Points, in no order, along strands that fork, close into loops and pass close to each other.
Two points are linked if the straight distance between their rows is under 57.8. Some points are linked to none.
<578>: [-14  31  -2   6 -19   2  13 -15 -16  16  13   8  -3   4   7  10  -4  -8
 -18   9  -1   6   0   9 -18 -22  12  16 -22   9   1   9  11   6   2]
<609>: [  2  -3   9  15   3   3 -10 -13  -1  16  -2  -8  -4  11   3   7   4   4
  -5   8   8 -19  14  -1  -9   2   8 -19  -4 -20 -23 -32   6 -13  14]
<476>: [  0  20 -19  -7   5   4 -12 -20 -14  21   8  -7  24  30   9  -8   5  -6
 -22   9  -6  -5   6   0 -14 -10  27  12 -23  -1 -13  -1  19  -5   1]
<150>: [ -5  21  -6   6   6   9   3 -30 -16  12  12  13  25  22  -2   0  -4  -8
  -3  10  -8 -23  -4   1  -6 -16  20  10 -25  -1  -4  -9  16 -12  -8]
<504>: [ 10 -15  -5   5  32  14 -14  -9   6   3   0  -4  22  10   7  -6  -3   4
   0  10 -11 -24   2  -1  14   1   5 -20 -10  -6 -15 -11  21 -12   1]
<1361>: [ -3 -23  -2  17  16 -14 -13   3   9  -7  -5   0   3  10  -3   2  -3  -2
   1  -4  -3   9   0 -10  24   7  -9 -19  -6  -2   9  15  -2  -3  -4]
<808>: [-13  -7 -14  15  12   2 -12  -9  -8 -19   2  -1  24  18 -24   0   2 -17
   1  -3  -5   7  -8 -13   3  -7  20   4 -12  11  17  17   4  23   2]
<225>: [-17   0   5  22   8   6  -1 -27  -1   4  -2   9   2  12  10  13  -3   1
   8  10  -8 -17  13   9  13  -8   4 -11 -19 -16  -6  -4   8  -5   3]
<604>: [ -1  -8  15  -7 -21  19  41   5 -28  -5  -2  19 -23 -24 -10   6   5  28
  14 -15  -7 -18   1  14   8 -27  -4  -4   4   6 -12  -3 -12  -3 -10]
<599>: [ 25  -9   6   3  -5   6   7  19  20   9  -2   2 -16 -32  -4   1   2  -3
  10   0  -1   0  -9  -4  -7  15 -21 -16  26  -4  -9 -30  -6  -4  -5]
<14>: [-16  25   5  17 -31 -21  13 -25   0  10  15  10  10  22  12   5  18  19
  -4   8   1  21   4   2 -10  -4  22   6   0  -2   0  -1  -3 -14  -6]
<458>: [  3   5  -2 -26 -12  11   8 -11  10  -8 -16  -8 -11  -4   2  22  16  17
  -7   2 -12  -7   9  25 -20  17  10 -11  24  -9   5 -28   0 -14  10]
<1459>: [ -1  22 -18 -11  13   8 -17 -14   1  19   2 -19   5  23  15  -3   7 -15
 -27   1  -5  -2  17  -2 -18   8  23  -2 -15  -9 -16   1  22  -1  10]
<622>: [  0 -18 -14 -31  27  19 -21   5  12 -17 -17  -9  -5   7  13  -1   9   0
 -17   2 -10  -9   1  13   0   7   6 -28  13 -20   5   3  -1 -12   7]
<713>: [  2   6 -16 -27  -1  11   0 -10   2  -4 -11 -13   9   6   9  11   8  10
 -16   6  -7  -5   9  23 -19   9  16   0  16  -3   3 -14  11  -7   9]
<745>: [ -3  -5  -3 -12 -15 -15 -17   7  -2   5  -2  -7  12   8  11 -19   9   1
   8  -2  26   9   0 -12 -11   1   4  23 -16  11  -4   8 -28  -1   1]
<987>: [ 10  21   3  -7 -12 -14 -11   7   7  23   0  -9 -13 -10  23 -17  23  14
   3   8  16   4   4  -1 -16  17  -7  -2  11 -16 -12 -13 -18 -14  11]
<742>: [ -3  29   4  11  -3 -13  17 -10 -13  -5  17  13  33  20 -11 -11  -4   8
  -3   6  -3  -5 -11   8 -10 -18  23  18   7   1  12 -13  13 -20  -7]
<801>: [  6   2   2   7 -10 -21 -19  15   4  18  -3  -8   3   5  21 -24   2  -5
   2   1  32  13  14 -25 -15   7   1  16 -19   9  -8  11 -12  -6   1]
<274>: [  9   4 -11 -26   2  11   5   9 -16  -6  -2  -8  27  -2 -17   2  -1  -2
  -2   1  -5  -7  -9   9 -11  -5  13  20   7  23  14  -3  10   5 -10]
<221>: [ 20   7   3   0   0   5   2  -1  16  22   3   5 -13 -21   7  -1   9  -3
  10   6 -10 -15  -8  -6  -2  12 -19 -11  10 -16 -16 -31  -4 -13   3]
<1441>: [-23  37  -1  -3 -17  -6  18 -25  -1  -5  19   8  10   5  13   1   6  12
  -2   8  -7   8 -10  25  -7 -10  13  24   7   0   5   5   0   6  13]
<1305>: [-18  18  11  33 -22 -20  12 -19  -1   8   7   3  -2  11  15   2   7  25
  -9   7   5  15  15   8  -9  -1  16  -1   8  -8  -8  -1   6  -3  12]
<1434>: [ 23 -18   4   8  20   8  -2  16  17  -9   3  -1   6 -14  -8  -6 -18  -8
   5   2  -9  -3  -9 -10  27  -3 -25  -9  13   9  -1   4  17  10 -11]
<882>: [ -8  16   4  -4 -26   9  27 -12 -23  22  17  18 -12  -9  -9   0   9   1
  17  -3  -2 -15 -13   2  -3 -23  -2  13 -18   0  -3  -9 -24 -11  -5]
<174>: [-11   4   6  39  11   2   5 -25 -15  -1   8  11  15  15 -16  14 -20 -11
  -1  14  -9 -12   8  -8   2 -20  10  -1 -28   5   6   9  26   6  -4]
<1125>: [  6 -15   0 -19   2  13 -20  32  -2  -7 -26 -15 -26  -8   5   2 -10 -12
 -24   1  22   5  10  -6 -29   8  -7 -18   2  -8   3  -1  -4  -1   5]
<1146>: [ 14 -16  -7 -12   3  -2  -7   1  -7   1  -3  -3  34  16  -5  -5   5  10
  -1   4   1  -8  -2   3  -7   3  18  -1   6   7  -4 -23  10 -18 -14]
<485>: [ 15 -11  13  19   1   3  13   0   6   1   4  25   7  -8 -21   2 -11  -9
  24 -13 -12 -10 -16 -12  25  -2 -20   2   2   7   5 -13   2   0 -22]
<571>: [  3 -14 -18   4 -15  -3 -11  12  -2  14 -12  -4   6  10  -5   7  -3 -19
 -10  -9   1  20   6 -24 -13  16   9   1 -20  18  10   3   6   3 -17]
<1268>: [-19  -6  -3  -7  -4  -9  14  -5   0 -29   2   1  -3   5   0  12  -2  12
   8  -4 -12  14  -1  19  22   0   2   2   2   2   9  29  -7  16  -9]
<864>: [ 12   5  -4 -13   8 -17 -10  12  13  -4   0  -8  16  -2  22 -17   4  16
   2   7   1   8  -4   8   7   6  -6   6   9   4  -1   8   3  -6   1]
<1357>: [  3  10  28  28   4 -12  17   9  -6 -26  14  26   3  -5 -40   0 -23   6
  25 -11  -6  -9 -13  -1  29 -23  -7  13   9   5   2  15  15  18 -21]
<1007>: [ -1 -12   0   2   2  23   9   9   4 -15  -7   0 -14 -13 -18  19 -16 -25
   9 -10 -10   1  -9  -6  16   9 -21  -9  13  10  12   5  -1  26  -7]
<49>: [  3  12   2  18   0 -24   7   2   3   7  16   9   2   1   1  -7 -12  -3
   8   3  -3  18  -9 -15  18  -3 -14  19 -19  15  11  32   4   5  -7]
<1176>: [ 11   8 -19 -14  21   4 -16  15  14   6  -6 -12  19  -5   5 -10   4 -18
  -5  -6  -3   5  -7 -13  -8  14   4   6   7   8  14   2   8  12   6]
<461>: [-13 -10   0   6  -6 -16 -14 -11  -9  -1   9  -5   9  19  -5  -9   6  -5
   6  -2  19   9  -3 -14   1  -9  10  17 -24   7   1  16 -24  11   6]
<547>: [ 11 -19   3 -19  14 -12  -1   5  -4  -2   9   3   2   4   7 -19  -1  16
  21  -2   4  -4  -3   7  35  -5 -15   4  -2  -5 -15  13 -15 -10 -14]
<66>: [ -3 -14  -9   0 -18  -3 -13  29   3   0 -20 -11  -6  -5  11   1  -8 -15
 -11  -6  20  23  15 -19 -18  17   1  -3 -12  11   8  10   0   6  -9]
<732>: [ -9   5  -2  27   4 -17 -13 -32   5  17  10   4  14  33   1   1   4 -12
  -7   7  -7   5   6 -24   5   5  15  -2 -29  -5  -1  19   4  -6   4]
<790>: [  6   4   6   5 -17  29  30  -7 -12  21  -8  20 -21 -33   8  11   2  11
   7   3 -14 -20   9  15   2 -19 -11 -11  -2  -2 -15 -13   8  -8  -6]
<711>: [  5  13   6   5  14 -12  -8  13  22  -6   4  -7  -7 -14  15 -11  -3   5
  -2   3   1   3  -6   4   7  13 -18  -6  23  -3  -1   2   6   2  14]
<207>: [  4 -14 -17 -41  12  21 -18   6   4 -12 -16 -16 -16   1   2   5   9  -5
 -16   0  -2  -8   0   7 -17  11   0 -12   7 -12   7  -4 -15  -9  14]
<654>: [ -5  13  -8   9  -5  -7  14  -3  -8  -2  21  14   6   3 -12   3 -12 -21
   4   0 -14  14 -16 -10  11 -13  -5  19 -26  19  16  29   4  16 -19]
<1181>: [-18  -6 -21   5  -6   3  -1 -16   3   5  -3   3   5  18   0  19   6 -11
  -6  -2 -18   8   5  -4   3  15  14 -11 -16  -1  10   2   2   0  -8]
<1292>: [-15  -2 -20  15  14   0 -20 -21   5  14  11  -1  14  28  -1  -5  18 -19
  -5  -5  -3   7  -1 -32  -1   1  21   4 -29   0   7  19 -10   7   8]
<752>: [-13   3 -13   8   1  -4  -7  -9  -4 -19  -3 -11  25  23  -3  -1  -1  -3
 -15   5   7  25  11 -11 -11  -5  29   9  -5   6   9  21  10  13   4]
<769>: [ 11 -28  -3  -4  -1  -5  -6   6 -18   0   1   6  24  13 -15  -9  -3   7
   4   4   3  -4  -3  -7  12  -6   5   0 -11  15  -1  -5   5 -12 -25]
<200>: [ 10  -5 -11 -15  28  16 -29  15   2  -3 -14 -22   9  10   1  -8   5  -9
 -19  -1  10 -12   3 -15 -20   4  13  -9   6  -7  -6 -12   8   0  20]
<992>: [ 10 -20   7 -10  -8  18  -1  26  -8 -16 -12 -13 -12 -14 -22  13  -7  -1
  -1  -3  10   0  -1   0  -5   4 -12  -8  19  14   5 -15  -1  15   6]
<1048>: [ -2   7 -23  -1  26   8 -22   9   9   6  -4 -11  13   7   1 -13   0 -22
 -13  -5  -1   4   0 -24  -7   3   9   6 -15   6  11  19   9  18  14]
<548>: [ 16  30   3  -8  -7  -3   4  -7  15  30   8   0 -12 -25  10 -13  21   1
  15   9  -2  -7 -11   0 -10  15 -14   7  15  -8 -10 -23 -17 -10   7]
<1375>: [  2  -2   3 -10  -4  14  17  12 -21 -14   0   4   7  -6 -26   8 -17  -4
   6  -4  -4  -5  -8  10   8 -11  -2   9   8  22  11   2  10  14 -14]
<59>: [-13  15  -7   4 -18  -4  13  -1  -3  -7   9   1  -4  -3  -1  12  -5 -13
  -2  -2  -4  19 -10   1  -2  -4  -1  18 -11  16  13  19  -7  22  -2]
<841>: [-19  20   3  13   5  13   2 -43  -7  10   4   9  16  21   9   5   3   0
  -1   9  -8 -23  13  13  -7 -11  17   3 -26 -17 -16 -16  16  -9   3]
<509>: [ -4 -19 -12 -15  28  20 -16 -10   3 -12  -8  -7  10  13  12  -3   1   6
  -5   9  -9 -20   5  17  11  -3   7 -20   3 -13  -8  -5  11  -6  12]
<624>: [ -1  29   4   4 -15 -11  24  -6   9   4  10   9   6 -14  -8   6   9  -3
  16 -12 -11   3 -24   7  -4  14  -4  19  16  10  18 -14  -8   3  -3]
<231>: [-13  20   3   9 -30   7  20 -17 -23  25  13  14 -10  -2  -7   9   5  -8
  -3   4   1  -8  -3   0 -19 -18   3   9 -23   1  -3 -10  -9   0   3]
<1115>: [  8   3  18   4   1  -2  22  19  13 -20   6   6  -9 -29  -3   1  -3  33
  15 -10  -6  -5  -5  17  20  -4 -10  -1  35   6  -9   1   8   6  -5]
<859>: [ -4  14 -11 -14 -16   5  -1 -16  -5  19  -3  -7 -17   5  26   7   5  10
 -22   8  -7   1  26  25 -12  -3  10  -8  -6 -10 -13  -1  14 -12   5]
<415>: [ -8  25   6  23 -35 -23  20  -5  -4  16  16  21   8   6  -2   4   9   7
  -2   0  -5  19  -7  -6 -10  -2  12   9  -3  11  10  -7   1 -13 -15]
<111>: [-21 -12   2  18 -21  -3  13 -14 -21   4   1   0  -9  12  -1  20  -4  -2
 -13   8   6  10  17   4  -5 -13  13  -8 -20   4   3   6  -3   8   0]
<1046>: [ 17 -25   8 -13  13   3  -3  20  -3  -9   2  -8 -14  -8 -18  -7 -17 -10
  15 -14  12  -5 -12 -13  20  -7 -24   5  11   1 -14   5 -20  17   3]
<99>: [-12 -12  -8   3   3  12   1 -17  14  -1  -7   9   4   4  -8  17   5 -17
  12  -7 -21  -9  -4  -1  11  22  -3 -17  -9  -6   8 -16  -2  -3  -8]
<515>: [  7  17  -5 -13   6   1 -18  27  19  -3 -12 -20  -6 -16  12  -5   7  -8
 -19  -2  11   4  -2  -6 -42  32  -4   3  23  -5   9 -13   4   1  15]
<797>: [ 18 -10   5  15  30  -5 -18  24  22  -8   2 -10   3 -11   9 -14 -15  -1
  -8   9   4   3   0 -11  17   0 -17 -11  12   2  -4  13  19   5   7]
<328>: [ 11  16   4   6  -8 -23   6  11   2  10   6   8  15  -2  18 -15   5  27
   1   9   1  13   1  10   4  -5   1  10   8   7   0   7  16 -17 -12]
<1327>: [ -5   8 -18 -10  20  11 -22   1   4  -2 -13 -25   9  21   9  -7   0  -6
 -32  -1   6   3  17  -4 -23   6  24  -4   3 -11  -3   3  15   4  23]
<1034>: [  4  -2 -12 -26 -17  15  -2  -3  -4  18 -14  -3 -27  -9  15  16   8   8
 -19  10 -11  -3  23  17 -17   8   1 -20  -2 -10 -11 -12   9 -16  -2]
<1295>: [  9 -11  -1   6  -7  -2 -18  32  12   3 -17  -9 -14  -3   4   6  -3 -10
 -18  -4  15  16  11 -15 -26  25   2 -22   8  -5   1 -13   7  -5  -5]
<435>: [ 15   5   6   4  -2 -19 -22  21  12  22  -2  -9 -13 -12  22 -24   6   1
   3   2  27   8   6 -22 -13  14 -15   2  -2  -3 -15  -2 -16 -11   5]
<1197>: [ -6 -15  20  -1   2   6  -4  18   1 -21  -4 -10 -29 -11 -10   6  -6   2
  -1  -9  18  -3  -6   2  -4  12 -15 -13  26  -8   0 -10 -19   9  18]
<1175>: [  5  -9   5   3   7 -10 -14  -2   2  19   2  -2 -16   3  22  -5   2   7
  -6  15   6   0  18   1  11   0 -10 -21  -8 -16 -15   9  -1 -21   2]
<1300>: [  8  -6  -1 -35   2   3  -4   7   2 -13  -6 -15  -3 -10  -5  -1   8   3
  13  -8   8  -6 -11   6  -8  14  -5  10  20  -1   2 -12 -27   3  11]
<539>: [ 16   0   9  16  -5 -19  17  14   6   1   6  23  10  -9 -16  -7  -8   2
  17 -11 -13   7 -17  -9  24  -5 -21   8   7  13   7   6   8  -3 -23]
<898>: [  0  20  -5  -6   3   1   0 -15  -4  19   3  -5  -5   2  25  -9   0   5
 -18  14  -2  -1  13  22  -1 -15   4   3  -9  -5 -15  12  16  -4  11]
<1165>: [  0 -34  -9  -6   9   0 -18  18   5  -4 -13  -4  -5   4  -7  -6   2 -20
  -3 -11   9  11  -1 -19  11  10  -9 -11  -3  -1   8   9 -17   2  -8]
<162>: [ 12 -30 -12 -10   7  15  -9  17  17  -5 -16  -2  -9  -7  -4  10   0 -20
  -6  -4 -10   8  -4 -13   6  19 -16 -28  10  -1  11  -9  -3  -4 -16]
<1413>: [  3 -22 -16 -21 -10   1 -16   3  -9  14  -3  -4  -4  11   3  -6  13 -11
   5  -1  13   4   0 -17  -9   8  -1   5 -21  -1  -4  -5 -29  -6  -8]
<816>: [ 14 -33  -3 -16  10   2  -3  13 -11   0   2   1   9   1  -4 -11  -9   1
   8   2   4  -2  -2  -4  24  -9 -12   0 -11  14  -7  11  -1  -2 -22]
<160>: [  0   8   5   0  15  -5  -9   5   7  13   0 -11 -20 -12  33 -13  -7   8
 -17  17   9   4  17  14   6  -8 -10  -9   2 -12 -13  20   5  -8  17]
<1244>: [-18  -3   4   9  18 -10 -20   2  -2 -14  -8 -17 -13  12  17  -9  -9  -7
 -22   7  24  14  21  -3  -9 -10   9  -6  -7 -12   1  32  -7   4  22]
<354>: [-21   8  10  20 -17 -18  -7   4  11  -7   0  -8 -15   0  13   1   5   9
  -7  -3  20  26   3   2 -14  17   3  -2  15  -9   6   6 -13   4  13]
<1453>: [  9 -23   0 -28   3   6 -11  21  -7   3  -8 -12 -24 -13  -1  -7  -5 -15
   6  -9  22   0  -3 -14  -5   0 -27   5  -1  -3  -9   1 -30   5   1]
<866>: [ 23   0  20   8   0 -21   2  23  -6  11   9   3   2 -13  -2 -27  -7  21
  13  -2  20   2  -5  -8   7 -17 -14  18   5  14 -15   6  -1   1  -3]
<979>: [ 17 -10   3   2  -3   4  -8  11  18   3  -6  -5  -3 -14 -21   4   7 -12
   8  -6   1  -6 -14 -11 -11  22 -12  -3  21  -1   5 -37  -8   2   3]
<30>: [ 16 -14  -2   3  22  20 -10   3  21  11  -5  -1   3  -9   9   5  -2  -8
  -2   7 -18 -18   2  -7  12   5 -12 -26   1 -12 -12 -17  21 -14  -5]
<388>: [-18   4 -10  12  32  -4 -23  10  11 -16 -13 -11  -1  15  15 -13  -1 -12
 -28  -2   9  20  10 -14 -11   2  22 -16  -1 -17  14  34   7   7  17]
<574>: [-13   6   4   2   2 -17 -20  20  19 -15 -11  -9 -14   3  23  -6   6   7
 -19   0  16  22   4   1 -20  28   2 -12  22 -16   8   3  -7  -8   9]
<953>: [ -4  20   8   3  -8  24  23 -10   6   7  -5   9 -15 -27  14  10   5  16
   2   4 -17 -16   5  25  -4  -9 -10  -9  10 -11  -8 -19  14  -6   8]
<438>: [ -3  -8  -9 -42   2   1   4 -10   2 -18   0 -10   6   3   2  -2  20  11
  14  -7  -2  -7  -8  21   2  10   5  13  12  -1   5  -4 -23  -6   3]
<941>: [  8 -16   0 -14 -13  32  38  -3 -15   9  -4  25 -17 -27   0   6  -1  11
  19  -2 -16 -19   1  10  11 -19 -19  -8  -1  -1 -13 -11  -4  -8 -19]
<1419>: [  4 -12  16  20   6   8   6  -5 -12   1  -4  -3   4   0  -8   5  -7  15
   5   6   7 -24  10   4  -1 -13   2 -16   1  -2 -17 -28  11  -3  13]
<152>: [ -7   9   9   3  -6 -10  13 -17 -21  10  23  19   8  12  -6  -9   3   7
  14   2  -1 -14 -13   3  10 -20   4  14 -18   1   0  -1 -14 -19 -13]
<815>: [  1  17  -1  12  -3   6   7  -1   3  22   1  -3  -4  -6   2   9  -7 -10
  -9   4  -9  -2   1  -2  -7   6  -3  -2  -4   4  -3 -13  21   4   5]
<166>: [-12  -4  18  18  -1   4  14 -17 -12   8   3  12  -6  -5   5   7  -4  12
  11   7   0 -23   7  10  10 -19   0  -9 -15  -8 -15 -10   1  -6   7]
<1331>: [  8   7   2 -10 -17  -2  18  13 -13  20   5   7 -17 -22  12 -10   9  15
   6   3   4   7   2   6   0  -7 -12  10   2   4 -12   1 -14  -4  -7]
<773>: [  6   2  11   1  -3 -17  10   4 -21   5  15   9  12   4  -8 -22  -5  23
  12  -2  14  -3 -10   3   8 -25   1  20  -6   9  -8   4  -5 -13  -5]
<822>: [ 14 -27  -5 -11   2  28  -3  14   3 -13 -16 -12   0  -7 -28  18  -1 -25
   3  -5  -9  -2  -6 -13   2  13 -10 -13  16  15  17 -15   0  16  -9]
<1449>: [ 12  20  10  -4 -17  -7  23  -5   8  16  10  13  -1 -26  -9  -3  20   9
  24  -8  -6  -7 -21   2  -3   5 -11   9  22  -2   3 -24 -19  -8  -6]
<754>: [ -3   8   1 -22 -13 -12  15  21   8 -21   4   1  -8 -17  -4   2  -5  10
  11 -16   4  19  -5  11   5  11  -8  27  16  16   7  29 -12  21  -9]
<1297>: [ 15 -23  -2 -41   6  21 -16  22  -3 -16 -24 -17 -27  -8  -5   3   4  -3
 -17   3  14  -6   1  -3 -29   6  -7 -17  12 -14   1 -15 -14  -7  10]
<620>: [  3  18  11  25 -17 -18  19  -5   8  10   9  21  11  -3 -11   0   0  -3
  11  -5 -13   5 -18  -3   5   2  -4  11   2   7  15 -14   7  -8 -14]
<1075>: [-16  18  -2  -8  -3   2   6 -36   2  -6   4   2  17  17  13   1  11  12
   5   9 -11  -7   2  29   3  -1  17   8   6 -14  -1  -7  -2  -5  12]
<978>: [ 18 -13  24  23   2 -32  -6   8  -5  -8  11  17   8   5 -32 -19 -13   1
  20 -17  11   9 -11 -21  24 -17 -11  21  -4  15   2  13  -2   6 -10]
<477>: [  0 -17  -6 -10 -20  -1  -6   6  -7  16  -4  -6 -25  -7  -1   4   6 -17
   3  -2  12   7   4  -9  -8   9 -12  -6 -11  -5  -7  -8 -29  -4  -1]
<1218>: [ -6  -6  -4 -10   7   1  16  -9   7 -23   4  12  12   0  -9   6  -3  -5
  20 -13 -21  -4 -12   8  30   6  -5   6   0   6  12  16  -3  12 -17]
<1313>: [  3  10  10   9  -2 -12  17  18 -12 -24   6   9   6  -6 -25  -3 -19   5
   8  -6  -2  10  -8   5  19 -13  -2  15  12  22  12  21  15  24 -19]
<665>: [ 18  20 -11 -37  14  17 -15   7  13   1 -10 -22  -7 -20   6  -3   7  -5
 -15   3   2 -11   1   8 -37  17  -5   8  20  -8   4 -16   1   2  23]
<1100>: [-25  -5  -7   7  -1 -11   7 -27  -5 -23  12  11   5  17   2  12   3   2
   8   3 -14  10  -3  17  24  -9  10   3 -16  -1   9  30  -8   7  -9]
<1060>: [ -9   7  -3 -30   2   8   7 -27   2 -13  -3  -1   5   1   7   6  14  12
  14   2 -14 -15  -4  34   6   2   2   7  10 -12   1  -7  -9  -7   9]
<1095>: [-16   8  -8 -14  -3  12  -2  -5  -1  -9   1 -12 -18  -4   2   9  -4 -15
  -8  -2  -2   8  -5  10  -4   2  -3   9  -4   2  11  15 -10  22  18]
<1364>: [ 14 -16   4  -1  11  18   2  10  14 -11  -3   2   8 -12  -3   5  -9   0
   7   6 -12 -13  -6   4  16   2 -13 -17  14   5  -3 -13  15  -5  -8]
<1306>: [ 11 -10  25   4  10 -15   2  11   1 -12  10  11  -5  -3 -29  -7 -18   7
  27 -18  11  -5 -12  -9  31 -14 -17  15  10   4 -17  10 -12  19  -2]
<589>: [-11   1  -7  -5  16  -5 -21  14  17 -19 -13 -13   1   9  12  -5   4  -4
 -16  -3   6  15   0  -1 -10  19   6  -7  13 -13  17  16  -9   3  13]
<1196>: [ 10   0  -4   4  11  -1  -8   8  16  -2  -5  -4  15  -4 -19   0   4 -14
   6 -10  -6   2 -17 -11   0  16  -1   5  13  10  16 -12   0  14   1]
<858>: [ -7 -13   7  15   6   5  13 -14  -5 -17   8  25  10   6 -23   6 -13 -11
  28 -11 -14 -14 -12  -2  35  -5 -10   4 -13   6   7   9  -1   8 -23]
<1089>: [  7  13  -5  -4  -1  -2 -16  18   4  12  -9 -21  -8   0  11   1   1 -11
 -23  -1  12  10  16 -16 -32  25   5  -5   1  -4  -6 -12   8  -4   6]
<714>: [-23  -8   7  15  -4 -19  -9   6  -1 -15  -4 -12 -19   4  15   2  -8   3
 -12  -1  26  22  15   2  -3   1   1  -3  -1  -5   4  26 -16   7  12]
<212>: [-13 -17  -1   2 -12  17   3 -10 -17   1  -8  -4 -13   1  -8  21  -1  -5
  -4   2   3  -7  10   9  -2  -2   2  -9 -12  -3   1 -14  -8   4   7]
<1040>: [-18   0 -19  -6   1   3 -14 -10  -1 -14  -9 -18   8  23  16   4   2  -1
 -29   1   9  19  22   2 -16   1  29  -2  -4  -9   2  14   8   5  16]
<820>: [-16 -19 -11  10  19  -2 -20  -9 -10  -7   4  -8   9  21 -13  -6   2 -15
   0  -5   9   4  -1 -20   9 -13  14   7 -23   2   8  22 -14  15  12]
<591>: [  3   9  -3   0   8   2 -15 -14   3  24  -3 -12 -11  21  16   4   7  -8
 -18   1  -4 -14  22  -1 -11  12  13 -23 -14 -23 -29 -14  17 -16   3]
<380>: [ -6 -11   7  35  15 -14  -7 -16  13   0  -1   9   4  12   5   3  -5   4
   8   6 -10  -2   4  -5  25   5  -7 -18 -10 -10   1   8   7 -11   4]
<642>: [-11   7  23  36  -9 -10  25  -7 -17 -16  12  25  -4  -4 -26   6 -18   5
  19  -6  -4   0  -7  -1  18 -26   2   6  -9   9   7  15   1   8 -12]
<336>: [-24   3 -14   0  -8   2  -9 -17   5   1   3  -6 -10  15   6  13   7 -18
 -12  -1  -5   9   2  -4  -8   7  10  -2 -14  -8  13  10 -12  13  14]
<1391>: [ 15   1  10  27   0 -33  -6   1   8  -3   8  15  18   4 -14 -13  -8   2
  11  -2  -2  14 -12 -13  17  -1 -12  13  -1  15  11  16  11  -1  -9]
<1066>: [-13   4  11  35  -7  -7  12 -14 -18  -5   7   4   4   4 -18   9 -14  -1
   1   6   5   0   3  -3   4 -18   6   3 -12   8   7   5  10  10   4]
<1328>: [  0  -9 -10 -22 -21  21   9 -16 -10   9 -14   0 -15  -5  -4  26   8   3
  -2   3 -12 -15  14  12 -16  10   4 -11  -2  -7  -3 -28  -3 -13  -2]
<1320>: [  8 -12   1   3  -2   8  13 -13   5   6   0  24  17  -2 -10  11   1  -6
  25  -4 -20 -15 -14  -6  16   9 -11  -4  -4  -2   4 -24  -1 -18 -26]
<1457>: [-11   5  26  17 -10   6  38   2 -22 -11   9  25  -7 -16 -19   5  -6  24
  18 -16  -3 -18  -4  10  19 -31   0   5   3   1  -7   7  -3   5 -10]
<201>: [  7  -3 -18 -24  15  13  -6  -5  -3  -1  -3  -7  31   9  -1  -1   8  -1
 -12   4 -12  -9  -2   8 -10   2  20   9   1   9   6  -8  18  -1  -5]
<1013>: [  4  14  16  11   4   9  19   4  13 -10   2   4  -5 -29   6   2  -6  24
   8   2 -13 -12  -6  18   6  -6 -11  -7  27  -1  -9  -9  20   3  12]
<1256>: [ 10  -4  12 -12  -7 -12  14  32   9 -25  -1   3  -4 -23   0  -1  -8  22
   9 -10   2  18   1  11  15   4 -13   7  33  15   6  19   4  15 -17]
<1171>: [-19  30  -3   2 -13  10  19 -24 -14  -8   8   0  11  12   2   7  -6   6
 -21  12  -6   4   2  24 -23 -23  22  19   2   1   6   1  14   9  14]
<1288>: [ 19  -4  19   4  -1 -12  -7  25  -3  16   3  -8 -14 -22  11 -24   2  17
   4   2  26   0   7 -11  -5  -5 -16   3   9   0 -19  -4 -10  -3  14]

How many points has the smallest loop of links through each point below? Write - if it is on no loop.
<978> -> 16
<642> -> 12
<150> -> 9
<485> -> 11
<864> -> -
<354> -> 6

A fork is a point with three links, a tip a point with one. Leave the first point through the second and follow the links. Name the first fork or tip that comes.
<882>, <231> -> <1300>
<1256>, <1115> -> <642>
<1300>, <438> -> <435>
<864>, <711> -> <1295>
<642>, <1457> -> <754>
<1295>, <1125> -> <328>
